A landscape with many valleys, sampled at points; each row gives a point and its height.
A ball rolls from a point to whichever of its 5 nearest points has the largest drop for the distance, and stops where none of them is lower. Distance is the straight distance between rows; heights are no part of it.
fefa (h 2.20): [108 195 115 108 127 168 129 106 135 123 152 101 124 191 148  65 138 138
 152 118 174  62  81  88 139 110 146 123  98 163 115 126 148 150 115 148
 131 163  63  50 133  79 150 152 142  75 124]
gasap (h 1.24): [143  92 147 127 118 112 154 168 156 138 130 111  90  88 130 178 132 106
  91 153 119 146 140 124 143 159 139 110 184 141 117 140 113 116 121 147
  99 111 159 103 134 142  99 115 115 145 112]
lat (h 1.02): [132  53 138 141 113  91 129 112 157 166 139 147 126  83 121 143 149 112
  85 166  88 186 155 135  83 136 109 169 144 135 137 100  86 103 157 123
 133 109 163 191 111 169 113 141 128 187 130]
getag (h 1.71): [121 139 138 114 111  90 149 154 149 152  56 157 145  47 135 174 125 102
 147 133 108 174 150 197 130  96 120 120 103 123 142  92 103 120 159 108
 159 105 171 202 122 166  68 128 150 138 104]
lup (h 2.23): [130 118 134  88 118 121 148 181 148 122 126  84  94  79 147 168 136 120
 117 133 132 123 120 161 169 143 155  97 163 133 122 146 115 127 119 141
 123 108 147  99 138 141 103 109 131  92  92]
Petab (h 1.37): [134 102 151 161 123 131 127 129 127 125 161 118  91 139 105 135 122 121
  95 153 129 129 124  90 109 156 135 129 157 148 109 162 125 155 123 147
 104 131 156  91 137 120 111 113 112 160 140]
mozep (h 1.52): [143  98 160 103 103 105 152 179 152 129 127  97  91  75 135 178 136 110
  93 145 122 139 134 145 159 145 159 118 185 140 124 141 111 118 116 141
 115 110 150 116 134 136 100 114 117 126  87]
ked (h 2.79): [156 161  97 155 132 159 120 100  91 115 138 143 137 176 109  89 126 143
 127 112 122 109 108  78  96 135 129 136 117 133 103 175 141 145 132 122
 102 153 102 106 118 104 160 147 128 155 178]
Pudaz (h 3.55): [ 89 147 150  77 110 103 142 146 150 137  55 127 131  84 168 181 140 113
 172 134 158 150 160 238 177  85 136  83  89 135 164  88 126 111 130 135
 171 101 172 150 120 167  81 111 133  59  59]
fut (h 3.00): [145 131 131 198 124 153  78  75  90 126 192 139 118 198  90  87 178 134
  78  99 111 149 124  23 105 201  90 173 150 146 121 182 135 172 128 116
  79 168  86 111 131  88 141 139  84 201 206]
tugam (h 0.79): [ 84 168 110  91 150 125 122 115 111 128  79 142 204 151 151 117 100 143
 202  95 180 138 126 166 155  63 124  85  67  94 161 107 148  96 131 113
 185 118  99 179 118 130 176 142 159  73  93]
nak (h 1.87): [ 98 163  89  90 127  84 135 126 135 164  37 175 192  91 136 157 117 131
 172 116 105 176 153 235 128  67 138 114  42  99 158  71 136 100 169 103
 199 117 165 231 100 165  79 136 176 137 133]
Med (h 1.39): [116 120 100 116 117  99 150 134 129 155  78 157 172  74 126 144 123 129
 140 104  80 175 154 193 110  97 122 155 110 109 151  82 108 107 171  80
 169 112 154 230 111 151 105 156 152 155 134]
ved (h 1.76): [135 120 128 116 115 113 152 167 140 126 123 114 107  78 145 161 120 116
 130 150 134 120 132 155 144 159 154 112 159 122 119 146 125 109 130 137
 123 106 155 126 135 149 112 130 127 122  94]
gefig (h 1.35): [145 121 110 120 117 120 140 132 133 123 117 141 149  91 129 143 112 130
 128 124 111 123 118 141 105 132 134 122 133 114 141 124 131 113 145 120
 133 118 148 163 121 158 134 150 136 135 125]
lom (h 5.92): [ 97 175  99  80 162 132 132  89 112 109 120 140 196 175 151  72 129 151
 193  73 198 104 108 120 146  76 106  99  71  89 140 117 171 110 122 126
 182 143  52 143 121 112 205 150 157  76 101]
duv (h 1.45): [144 162 158 123 123 151 131 139 133 113 153  99  72 154 128 129 118 122
 100 151 136  90 106  96 144 133 158 128 156 153 101 162 126 157 106 155
  87 143 121  37 146 100 102 113 113 123 125]
per (h 1.33): [140 114 179 114 118 135 124 151 141 129 149  88  51 130 118 155 120 120
  75 168 117 115 130  92 156 155 160 131 190 140 102 153 100 153 102 152
  75 135 149  43 156 102  87  82 107 136 125]
noga (h 1.00): [125  80 147 120 110  85 150 123 142 150  97 140 131  57 130 166 138 100
 104 132  77 177 160 159 104 115 103 148 130 131 143 101  93 108 173 110
 146 122 166 201 119 151  95 137 159 175 104]
sevo (h 1.46): [138 158 145 154 113 157 115 143 115 109 160 105  79 173 115 111 131 123
 101 145 133 113  97  77 128 151 143 128 157 136  99 167 122 169 105 145
  89 151 119  47 138  98 123 128 104 138 153]
Vakeb (h 2.18): [143 138 121 111 121 133 147 144 145 114 107 127 134  93 139 148 128 116
 144 128 125 124 127 151 124 134 141 111 128 112 129 118 143 108 128 119
 145 112 143 154 121 153 132 131 120 123  98]
lar (h 4.99): [ 88 151 143  85 130  99 140 132 149 130  75 133 167 111 167 151 123 115
 201  96 177 145 130 200 182  64 138  60  78 119 154  86 136 112 130 120
 179 102 137 155 113 130 121 114 155  35  68]
Memu (h 1.18): [135  69 164 175 124 127 101 133 122 133 172 121 105 134 104 130 129 121
  87 158 111 135 149  80 104 167 101 146 163 153 114 159 124 141 124 144
  81 133 152  90 126 106 118  99  99 172 154]
lur (h 2.44): [ 95 156 115  88 123 101 141 123 145 148  59 162 183 111 141 159 112 133
 183 117 139 153 146 225 155  70 127  97  69 109 167  74 127 110 144 122
 186 106 149 192 114 176 101 131 156  82  96]
zud (h 2.00): [151 107 127 178 143 149 106 120 100 136 155 141 137 139 112 111 129 124
  94 142 108 136 141  68  91 155 105 154 136 127 122 157 142 155 135 126
  82 150 138 125 115 118 145 132 116 180 170]
Bor (h 2.89): [148 150  83 146 144 160 128 100  67 119 116 132 159 172 104  99 113 142
 123 126 115 103 112  85  76 126 117 144 104 128 114 154 146 154 133 128
 119 142 106 155 126 128 175 153 132 178 197]
nevi (h 0.41): [122 159 100  91 148 136 134 106 131 107 130 138 163 153 156 108 124 141
 158  95 155  96 110 124 134 104 134 105  98 106 127 119 146 110 121 132
 159 134  99 127 119 133 169 140 127  73 103]
Dafaz (h 1.17): [123  61 149 139 109  72 135 116 159 165 102 158 143  70 122 150 159 112
 100 143  71 188 157 131  95 119 106 176 121 136 130  88  77 108 174 107
 149 119 159 217  99 164  98 132 145 183 117]
Pevit (h 1.10): [143  47 172 143 115 117 126 147 153 150 141 110  65  87 121 165 127 120
  78 175 115 160 139 117 133 174 141 140 177 159 108 133  99 119 118 166
  99 116 177  95 151 132  88 104 108 151 116]
Zevo (h 2.09): [131 185 157 190  98 166  98 122 129 120 193  98  77 188  89 100 149 124
  84 101 139  89  99  30 149 227 120 153 165 151  98 187 103 181  88 140
  72 154  53  40 165  59 113 137  85 178 178]
Gabo (h 1.40): [147  51 159 169 113 111 108 128 143 158 161 143 106 119 108 137 133 125
  76 155 115 163 146  99  98 156 124 150 168 156 123 130 119 138 131 142
 106 116 163 124 137 137 115 126 121 159 141]
Koma (h 2.62): [139 157 104 111 135 156 139 124 113 106 128 124 136 147 145 113 127 138
 145 130 137  82 108 120 108 127 119 119 124 137 114 147 137 133 121 144
 126 136 115  95 117 127 154 125 123 110 128]
gekuf (h 1.42): [144 104 147 138 116 122 143 159 143 137 139 119 112  96 130 161 130 117
 103 137 122 137 129 126 113 147 133 126 158 138 116 139 125 121 118 141
 109 112 153 123 120 135 124 125 125 143 120]
vitet (h 1.43): [149 101 148 188 131 144 104 112 108 140 174 136 102 158  97 109 128 119
  99 146 114 140 140  70 111 164 102 157 155 149 121 158 133 146 133 131
  88 142 134  86 124  99 128 125 112 173 168]
sop (h 2.93): [105 166 110  94 158 163 131 104 139 115 145 116 143 183 160  77 142 139
 141 108 190  67  84 106 155 107 128 103 101 145 115 128 143 128 123 149
 137 161  65  70 149  99 156 159 134  66 108]
baki (h 1.63): [144 147 152 179 114 160 113 122 102 108 166 122  82 170 102 113 130 125
  99 127 129 120 120  55 127 187 133 147 150 141 103 173 124 175  92 130
  81 153  99  66 133  81 118 120  96 161 151]
deva (h 2.10): [143 133 101 127 148 135 135 118 124 109 116 118 148 109 126 127 111 137
 145 110 102 111 123 125  99 121 127 121 131 124 126 131 135 123 144 128
 126 123 132 148 121 148 152 151 131 140 133]
vid (h 1.31): [144 130 125 111 116 105 151 159 142 135  97 138 128  63 138 165 137 114
 131 126 114 148 151 170 125 121 137 122 146 131 131 113 118 100 134 128
 134 102 167 171 126 152  91 128 139 121  87]
Neta (h 2.94): [134 158 120 114 141 149 150 139 123 100 139 107 129 125 142 135 123 137
 130 129 141 101 101 123 115 128 136 110 126 126 111 151 146 121 122 138
 119 138 126 100 132 131 146 141 121 108 109]
Gegof (h 1.83): [154  74 132 179 131 134  91 105 115 147 151 150 136 135 108 134 134 118
  91 148  99 156 141  89  74 146 108 149 161 145 130 139 130 139 139 129
  95 124 146 141 112 136 155 133 129 184 176]
bivo (h 1.32): [153 112 171 145 123 144 116 148 131 118 158  91  48 130 117 145 125 125
  94 158 132 120 121  91 153 177 135 130 173 136 107 175 117 157 102 149
  75 126 156  61 145  99  97 104 109 157 142]
fiki (h 1.44): [147 176 172 175 108 158 107 135 124 108 178  89  51 190  92 122 134 125
  80 129 136 108 119  56 164 196 131 144 172 144 104 159 100 186  92 139
  76 145 103  36 158  72  88 105  80 172 160]
fam (h 6.25): [ 94 153 139  87 128 123 145 134 150 117 116 109 143 129 171 126 135 115
 182 106 174 123 121 170 176  96 126  82 109 121 138 122 128 115 115 128
 156 116 101 112 139 115 142 113 145  32  61]
Gipa (h 4.65): [ 87 144 141  85 119 117 143 131 139 117  88 122 135 104 159 149 125 117
 182 121 167 145 128 205 181  89 132  89 115 119 151  95 133 111 121 130
 148 116 135 125 135 137 121 102 130  33  66]
gifik (h 0.78): [142  85 131 130 111 110 152 129 151 141 114 132 125  70 115 169 134 107
 116 137 110 163 142 122 105 142 111 143 151 133 143 112 117 109 149 131
 131 115 156 182 127 158 119 129 148 168 130]
feda (h 0.97): [142  82 159 129 107 101 141 155 159 154 121 134 121  56 135 166 141 106
  99 150 105 164 150 151 130 145 119 148 163 132 120 113 107 111 154 131
 132 108 172 161 118 145  81 129 129 160  96]
tif (h 1.38): [147  99 154 133 126 124 145 153 152 111 146 101  78 112 126 162 127 129
  99 156 124 111 110 110 132 152 149 117 170 148 106 148 120 133 108 150
  91 119 161  71 133 124 102 115 113 140 114]
Notep (h 1.51): [132 177 148 149 123 158 112 123 122 112 149  89  83 183 114 111 136 124
 104 127 134  99  83  72 146 148 150 131 144 143  98 160 118 163  95 124
  87 150  84  30 139  80 109 134 111 132 144]
Kepur (h 2.22): [122 156 117 100 127 146 139 134 138 106 142  93 102 162 145 110 135 137
 132 132 151  86  84 117 147 140 145 105 130 134 105 145 131 133 110 145
 118 143 117  68 142 118 134 130 119  86 118]
Zomab (h 1.36): [144  81 161 111 105 117 145 183 166 129 121  96  67  89 125 181 124 121
  87 172 115 149 122 130 169 165 161 118 187 132 116 134 102 126 116 147
  96 112 156  89 146 132  82  90 120 133  94]
netut (h 1.55): [143 116 155 196 137 145  98 126 115 118 188 135  88 174  93 105 154 128
  88 123 116 143 133  53 117 202 108 162 175 139 120 175 129 165 120 127
  80 156 128  73 136  83 121 107  83 191 170]
nedoz (h 2.78): [132 136 113 105 132 134 143 154 136 110 111 111 122  99 147 150 123 128
 148 122 127 114 120 152 132 130 146 106 138 124 123 133 131 106 124 127
 134 106 133 120 130 139 126 125 120  87  92]
rikof (h 3.38): [126 151 102  98 127 135 139 129 126 104 111 138 165 122 153 114 136 138
 152 108 133 110 120 154 126 101 131 119 102 100 125 123 147 111 142 107
 155 116 113 157 119 148 159 136 125  90 103]
Fasa (h 1.49): [ 88 137 144  86 118  98 143 151 138 148  69 122 104 101 171 166 135 115
 180 127 153 134 142 220 193  95 139  90 107 144 154  85 121 104 119 126
 152 105 152 139 140 146  95  92 141  46  63]
Nena (h 1.68): [135 124 104 124 123  94 153 137 138 134 102 151 168  67 121 143 126 123
 141 122 103 157 138 155 111 117 119 146 123 119 147 114 116 109 161 109
 156 102 143 214 120 150 121 148 147 162 132]
topu (h 1.11): [133  86 181 173 122 128  93 139 142 120 184 107  45 144 103 126 139 122
  79 155 113 145 142  80 127 194 113 161 190 156 111 161 120 155 118 137
  84 152 155  58 145  99  94  84  88 164 152]
sib (h 1.54): [149 120 134 133 127 135 133 143 128 108 133 111 102 128 130 155 127 121
 105 146 126 111 111 105 120 148 146 118 143 150 112 162 121 143 113 144
  99 128 136  71 121 125 121 130 113 131 132]
mive (h 2.21): [129  22 158 196 109  94  94 104 135 170 194 160  98 115 120 126 142 112
  79 171  71 166 193  99  62 149 106 204 156 151 129 108  92 121 121 136
  88 132 163 139 126 176 116 121  99 178 155]
Libe (h 1.82): [127 167 123 119 136 156 133 120 116 101 149 105  91 173 149  94 126 139
 136 126 146  78  83  97 129 123 156 120 129 142 106 149 132 144 107 142
 117 156 104  47 132 108 138 140 107  91 131]
sezur (h 1.81): [130 118 141  86 123 137 143 171 149 112 127  84  84 116 140 149 128 121
 111 152 139 105 110 135 147 153 163  99 166 136 107 138 116 126 102 133
 108 121 142  62 136 122 108 106 114 111 104]
tur (h 4.21): [118 156 121  91 126 123 139 150 137 109 109 130 137 117 164 138 130 129
 166 104 145 106 124 168 148 111 142 111 126 112 128 115 131 101 125 123
 157 119 132 117 123 129 144 112 126  72  72]
nid (h 3.20): [117 137 124  99 124 117 144 159 153  98 116  97 107 103 148 152 137 132
 141 126 136 105 128 165 146 127 156 102 143 118 125 136 126 104 115 143
 132 123 133  89 141 131 121 113 125  85  87]
Kega (h 1.09): [139  76 203 121 114 113 120 172 181 135 147  86  27 103 108 183 116 141
  61 179 117 141 140 104 172 174 150 119 201 151 119 144  99 138 108 148
  91 119 169  47 157 118  78  67 105 146  99]
gemi (h 1.41): [139  45 129 183 116 112 115 119 133 152 152 147 120 115 102 123 132 116
  86 148  81 165 161  90  74 132 103 170 141 140 132 109 105 123 136 137
 107 124 158 159 126 141 136 127 126 188 172]
Sevur (h 3.41): [131 156 106 101 149 141 137 113 112 101 127 127 159 150 144 102 126 140
 152 113 141  89 104 119 112 113 131 114 109 111 126 144 151 125 121 130
 141 150 102 126 122 133 164 152 133  95 118]
Seza (h 4.78): [108 154 118  97 130 129 138 135 124 124  93 134 172 119 156 126 114 126
 178 100 167 138 131 186 163  83 121  88  99 104 149 106 151 103 127 120
 176 114 126 157 123 136 148 122 135  68  86]
pud (h 1.88): [147 122 142 111  99 101 145 165 157 125 101 108 100  64 143 185 147 112
 131 140 123 145 143 177 159 145 142 103 160 140 133 118 112 112 129 135
 125  99 162 136 144 144  93 106 127 111  70]
soliv (h 2.70): [123   6 169 201 109  81  88 127 148 175 206 146  62 119 117 136 175 114
  62 177  69 164 187  99  67 159 129 196 183 155 135  98  86 129 107 155
  92 131 180 134 157 176  87  91  83 174 159]
faf (h 0.69): [115 169  89 110 130 113 130 136 121 151  66 157 176  90 118 139 120 129
 171 106 107 163 148 192 123  79 135 122  84  95 143 101 133 113 143  91
 172 110 130 210 113 153 122 146 159 133 123]
bip (h 2.75): [147 140 101 132 127 158 125 125  97 116 117 122 139 145 127 112 123 128
 134 109 129  94 105 111 109 130 136 126 125 134 115 145 152 138 117 129
 114 145 123 116 115 131 157 151 122 124 141]
Vifos (h 2.03): [141  39 150 202 114 112  85 109 128 142 194 155 101 132 112 107 137 115
  73 171  87 160 171  75  69 161  99 185 154 160 131 135 116 134 125 140
  76 139 149 120 142 137 124 108 104 178 176]
Daza (h 2.17): [141 181 109 133 142 170 132 103  99 121 149 112 141 192 118  81 130 138
 147 114 153  62  99  98 114 120 146 133 113 153 103 147 136 155 103 130
 116 155  75  71 123 107 155 153 127 101 150]
mun (h 1.96): [ 93 178  97 100 127 125 115 114 129 140  66 153 185 117 140 147 105 147
 182 118 142 152 129 224 158  71 128 109  70  93 161  83 133 110 135 118
 186 109 138 206 110 163 142 141 154  84 108]
lalo (h 3.03): [121 171  49 104 171 144 130 108  90 101 113 139 190 164 104  79 102 165
 173  99 138  81 120 136 103  97 115 134  73  97 132 118 165 112 140 115
 169 125  76 187 115 124 190 156 146 124 178]
dusa (h 1.26): [140  26 180 153 114  93 116 139 153 170 171 125  81  98 125 162 157 118
  70 175 107 157 167 117 114 166 138 162 185 163 131 104  86 115 132 163
 113 116 187 118 152 153  90  96 110 163 123]
zevi (h 1.13): [135  48 170 155 106  89 128 135 167 162 143 140 115  67 141 151 158 102
  85 163  97 173 168 125 112 157 115 163 162 149 128  93  87 113 143 131
 138 112 169 183 125 161  89 128 128 172 113]
gutar (h 1.74): [152 116  88 130 129 113 148 122 135 134 110 148 159  85 108 128 118 132
 129 117 100 130 120 129 103 120 122 138 125 113 136 121 132 116 160 117
 146 122 127 187 113 150 156 154 149 167 155]
rof (h 0.80): [ 90 152 122  74 153 125 137 110 129 123 108 135 181 148 165 105 120 131
 185  78 194 127 111 150 177  74 129  75  77 100 144 100 153 114 131 119
 176 137  85 140 124 112 180 132 161  60  94]
zuta (h 3.06): [113 181  35  98 188 133 125  99  75 109 108 159 225 174 113  80  95 174
 182  95 152 111 128 147 124  73 106 126  51  66 142 106 174 103 157 115
 186 124  62 222 105 137 209 165 142 137 184]
fiz (h 3.40): [123 171  66  98 161 166 137  89  92 118 116 131 191 186 131  75 105 166
 176  82 152  79 102 120 120  99 118 138  83 107 131 122 174 117 128 116
 163 148  69 161 118 125 196 157 148 102 154]
Domid (h 1.28): [146  94 172 129 118 126 137 168 156 132 147  96  59 115 119 170 116 126
  77 168 114 130 123 107 162 156 155 123 185 142 119 151 115 137 109 170
  84 118 169  56 144 105  85  88 113 133 122]
sab (h 1.69): [132  27 174 184 109  98  94 126 143 159 195 142  80 119 118 130 152 118
  73 190  87 157 161  96  90 163 127 176 183 169 135 123  94 119 114 155
 102 133 180 104 156 150  94  99  93 165 146]
Rina (h 0.95): [145  67 182 169 117 116 107 148 145 142 163 111  69 128 124 140 123 121
  74 176 123 142 143  93 134 179 114 147 177 161 125 160 114 139 119 148
  83 127 165  72 162 112  92  76  95 155 136]
Zemu (h 2.43): [118 198 126 136 113 171 118 114 133 110 176  96 109 213 125  73 133 120
 132 122 152  61  80  85 176 141 143 144 126 153 100 148 120 161  93 135
  90 163  51  19 169  78 116 142 123  96 140]
zemi (h 2.60): [104 163  94  96 141 119 127 110 115 136  90 148 197 129 133 125 102 138
 187  89 135 142 139 196 136  73 131 118  75  85 155  96 145  93 142  97
 186 115 110 215 112 144 165 136 163  88 123]
Zolo (h 2.69): [137  67 149 216 128 141  65 102 102 128 222 146  98 177  89  89 172 130
  76 134  86 156 165  55  64 198  96 182 155 151 130 152 128 157 136 120
  71 161 122 112 143 127 122 106  82 187 192]
dobom (h 2.28): [152 142 128 185 137 165 119 112  88 120 158 140 140 176  95  98 141 125
 112 116 124 116 102  61 111 164 128 147 134 147  99 179 140 173 125 118
  85 151 100  94 124  90 144 137 113 168 178]
tuset (h 6.73): [102 167 147  75 162 136 164 103 150 104 129 114 171 154 173  74 133 140
 172  90 196 106 101 130 173  69 109  79  89 108 142 111 154 125 129 129
 173 125  78  98 118  77 167 134 153  59  71]
leg (h 4.67): [ 88 161 103  83 165 126 146 103 116 120 107 145 207 154 168  91 115 136
 198  76 183 134 115 146 160  62 126  79  57  78 161  96 162 108 121 111
 185 120  77 158 109 109 187 145 172  72  97]
topip (h 3.12): [111 157  64  86 161 137 124 107  97 116 112 142 191 152 122  95 108 159
 165  88 135 103 119 141 118  96 119 116  81  96 142 116 155 105 143 103
 165 136  85 177 125 132 187 157 151 114 147]
tukul (h 2.77): [156 167 129 185 121 159 111 108  91 118 171 134 109 188  86  88 160 133
 104 102 127 109  99  50 111 187 118 164 151 150  99 181 132 182 108 119
  83 165  67  77 130  87 136 145 104 186 197]
Falop (h 1.34): [137 143 164 131 113 144 120 149 126 114 160  93  53 158 105 127 123 130
  89 143 136 103 101  85 150 171 156 125 157 153 108 152 115 175  88 138
  81 149 110  16 159  80  83 109 101 135 137]
rufen (h 1.90): [113 161 119 109 105  97 139 145 141 156  50 149 150  72 143 164 125 113
 157 131 112 156 147 216 136  80 125 118  87 117 147  65 126 111 154 101
 169 108 172 202 122 176  73 130 159 116 101]
tiv (h 3.15): [124 174  98  97 150 129 112 106  99 116 108 151 183 140 125 116 108 162
 180  96 149 122 132 163 129  75 122 115  70  77 149 108 153  86 144 111
 182 117  99 199 113 142 185 150 154  97 128]
tiras (h 1.08): [108 131 146  93 108 117 154 155 151 122  96 103 113  77 153 170 135 120
 153 130 145 134 146 203 178 111 143 104 137 127 146 113 120 112 110 121
 142  96 146 119 130 160  93 111 130  60  49]
sak (h 3.31): [ 86 170 138  78 116  96 142 135 146 152  50 150 162 104 172 174 118 114
 181 123 154 156 144 230 172  75 136  80  82 125 164  65 137 108 140 125
 179  99 175 181 104 171  88 127 161  59  62]
Tofof (h 1.50): [146 108 108 143 122 137 146 121 127 124 140 137 140 112 118 141 116 125
  96 143 120 135 133  99 100 141 123 135 152 133 132 151 127 139 141 130
 116 125 142 139 105 139 147 140 124 155 147]
Sovi (h 1.21): [135  78 107 147 133 113 138 123 126 146 125 144 148  95 109 150 117 121
 109 137  87 154 146 111  86 111 110 153 134 127 141 112 110 113 160 118
 130 119 140 186 117 144 151 147 138 184 155]
Lef (h 6.38): [ 88 175 133  72 157 134 165 106 140 115  94 131 199 156 172  73 116 114
 200  64 204 126  92 141 190  54 111  58  63  96 143 103 169 128 125 125
 170 132  75 129 112  75 174 138 180  66  83]
zam (h 2.30): [156  88 146 194 139 145  91 107 112 131 190 156 110 170  95  92 143 122
  86 139 102 142 138  49  81 172  87 181 150 150 134 154 131 150 136 132
  74 154 125 121 131 112 128 110  97 194 174]
Dapo (h 2.96): [150 103  96 172 150 146 109  85  88 122 154 152 141 159  83 105 117 129
 108 138 100 133 139  70  80 142  96 155 135 132 114 160 148 149 143 121
 109 142 121 160 117 109 165 138 132 197 202]
Guler (h 3.35): [ 90 155 112  98 129 119 142 120 146 137  72 139 172 109 163 151 109 113
 183 112 151 141 149 215 169  83 123  88  91 103 145  98 126 107 132 121
 176 107 151 163 122 151 126 125 146  68  80]
fifi (h 1.47): [133 118 150 115 116 133 137 175 147 121 148  94  48 126 130 154 121 130
  80 152 128 117 110 114 158 159 162 108 176 129 111 151 106 143  98 148
 101 122 140  56 137 121 100 107 123 122 104]
daz (h 2.19): [ 89 153 125  79 113  96 145 129 157 168  38 151 161  78 151 171 101 127
 183 134 117 170 155 252 147  67 125 104  40 112 158  58 138 117 162 113
 193 103 184 212  90 187  62 133 162 111  95]
ver (h 1.62): [114 117 138 108 128  87 154 141 144 161  60 165 164  55 137 163 136 125
 144 127  85 184 158 192 108  84 113 140  73 102 153  74 109 119 175  77
 161 113 170 234 100 165  61 138 171 165 136]
zok (h 2.71): [143 159  72 126 152 132 127 107  98 115 113 151 178 128 117 103 111 156
 148  98 122 113 128 141 102 103 115 123  91 103 134 115 154 108 142 109
 164 115 106 197 121 141 178 149 143 131 161]
Nekek (h 2.36): [128 193 127 145 113 171 116 123  98 109 157 114 118 203 114  73 156 131
 141 112 148  70  95  80 146 137 139 141 126 156 105 151 131 166  94 133
  85 168  61  49 140  89 134 140 126 114 154]
dov (h 2.11): [122 167  81 117 141 124 124 128 122 115  96 149 169 111 128 120 120 132
 157 103 115 117 132 171 105  98 127 127  99 100 134 121 149 106 140 107
 178 112 108 194 116 148 161 147 142 124 126]
gep (h 1.25): [141 130 189 146 116 139 102 144 136 118 164  88  13 153  98 141 117 137
  68 160 125 115 127  72 170 188 138 148 187 134 118 169 110 171  88 136
  68 139 139  29 169  80  82  79  97 149 129]
Vov (h 1.67): [129  58 156 196 116 134  82 122 135 133 190 137 104 148 108 118 152 124
  76 158  97 147 164  66  83 174  94 176 174 149 128 142 113 153 122 132
  80 141 155 102 149 112 116 101  85 177 169]
Gotop (h 1.12): [136  65 121 157 129  94 124 107 140 165 140 144 144 103 113 138 139 119
  92 149  96 164 148 112  80 132 119 166 139 136 131 118 101 112 151 132
 123 122 159 189 105 152 136 136 137 192 159]
Kon (h 1.48): [153 130 105 183 138 160 108  74  69 105 149 145 141 190  84  81 147 130
 116 113 116 138 121  60  95 165 105 172 131 141 110 170 151 176 130 111
  92 156  86 132 117  88 168 140 116 188 209]
Lotov (h 2.38): [123 158 132 102 103 106 141 157 142 135  80 142 144  81 153 164 139 114
 159 128 130 148 148 209 146 105 140  96 111 115 153 103 121  94 126 114
 155 107 155 158 123 157  99 123 139  76  68]
fafes (h 1.01): [139  30 194 165 110 117 104 165 171 161 181 100  33 106 109 153 126 133
  64 190 113 156 162  98 151 186 138 147 198 164 134 132  92 134 109 160
  97 129 182  59 172 115  71  57 100 139 119]
gilon (h 3.04): [114 172 109 108 147 177 133  97 135 109 135 119 155 180 162  68 133 142
 156 107 181  74  75 109 150 107 121 124  99 139 126 134 155 130 124 128
 145 160  69  86 132  93 167 166 136  70 120]
Tiko (h 2.90): [104 155  63 110 151 122 125 130  90 130  93 156 214 130 110 111 104 157
 192  86 122 136 125 185 114  65 121 127  59  65 148  96 151  89 160  88
 196 113 106 238 113 139 171 166 159 128 176]
kogar (h 1.57): [108 155 109 113 109 104 132 133 127 140  78 148 156  83 136 155 122 117
 162 124 130 145 146 214 130  94 122 114 100 112 151  96 123 114 152 106
 161 103 161 192 123 160 103 142 143 111  92]
bimop (h 2.74): [155 136 120 153 145 162 127 130  95 112 138 118 120 158 113 108 115 110
 116 147 122 120 111  85 114 145 141 135 132 136 113 149 142 163 112 130
  96 141 132  79 110 106 148 140 112 147 159]
gozu (h 2.95): [120 169  97 116 163 156 120  91 108 113 129 140 154 178 145  73 130 151
 161 100 155  78 102 101 116 125 138 114  95 119 114 140 152 129 128 128
 148 147  73 123 122 117 173 163 138  98 140]
mefan (h 3.39): [106 173  63  82 172 136 124  95  87 111 111 150 213 173 140  80  99 171
 198  72 162 119 123 138 140  73 106 119  45  62 148  97 173 103 149 106
 192 130  58 199 100 123 208 154 161 114 153]
lin (h 1.56): [135 168 144 120 127 155 130 130 132 120 155  86  81 167 128 106 124 127
 114 138 145  73  90 104 143 139 150 119 153 155 106 148 123 162  93 145
  95 167  94  41 151  99 108 139 110 107 128]
Piti (h 2.76): [148 147  76 129 164 146 126 101  84 114 114 143 178 154 111  97 101 162
 138 104 128  82 115 116  96 114 125 144  93 119 117 138 156 117 149 118
 153 129  85 180 118 138 185 160 145 140 187]
rapu (h 4.85): [112 162 115  78 142 131 137 118 115 110 112 130 169 127 159 114 115 142
 181  89 144 119 119 161 150  84 126  93  98  93 139 113 143  99 136 121
 170 123  93 146 133 126 166 129 140  78  96]
Gon (h 2.31): [157 128  79 138 134 132 135 108  96 124 117 131 173 130 102 117 106 144
 131 116 104 101 110 132  92 110 124 132 114 113 124 145 142 127 143 105
 129 123 122 180 107 138 169 157 145 159 170]

For each start below, name the point where the ball stops.
Bor: gifik
Koma: Rina
Neta: Rina
fefa: Rina
sevo: Rina
fiz: gifik

Call two points neighbours if one is among the 5 nearest of the other. Go from one point of each pair to the other, from neighbour to neighbour, staying as low as possible. Name the highest point that can't be avoided.
faf / tiras: pud
Kon / tiras: dobom
tiras / tugam: zemi
Rina / gifik: dusa
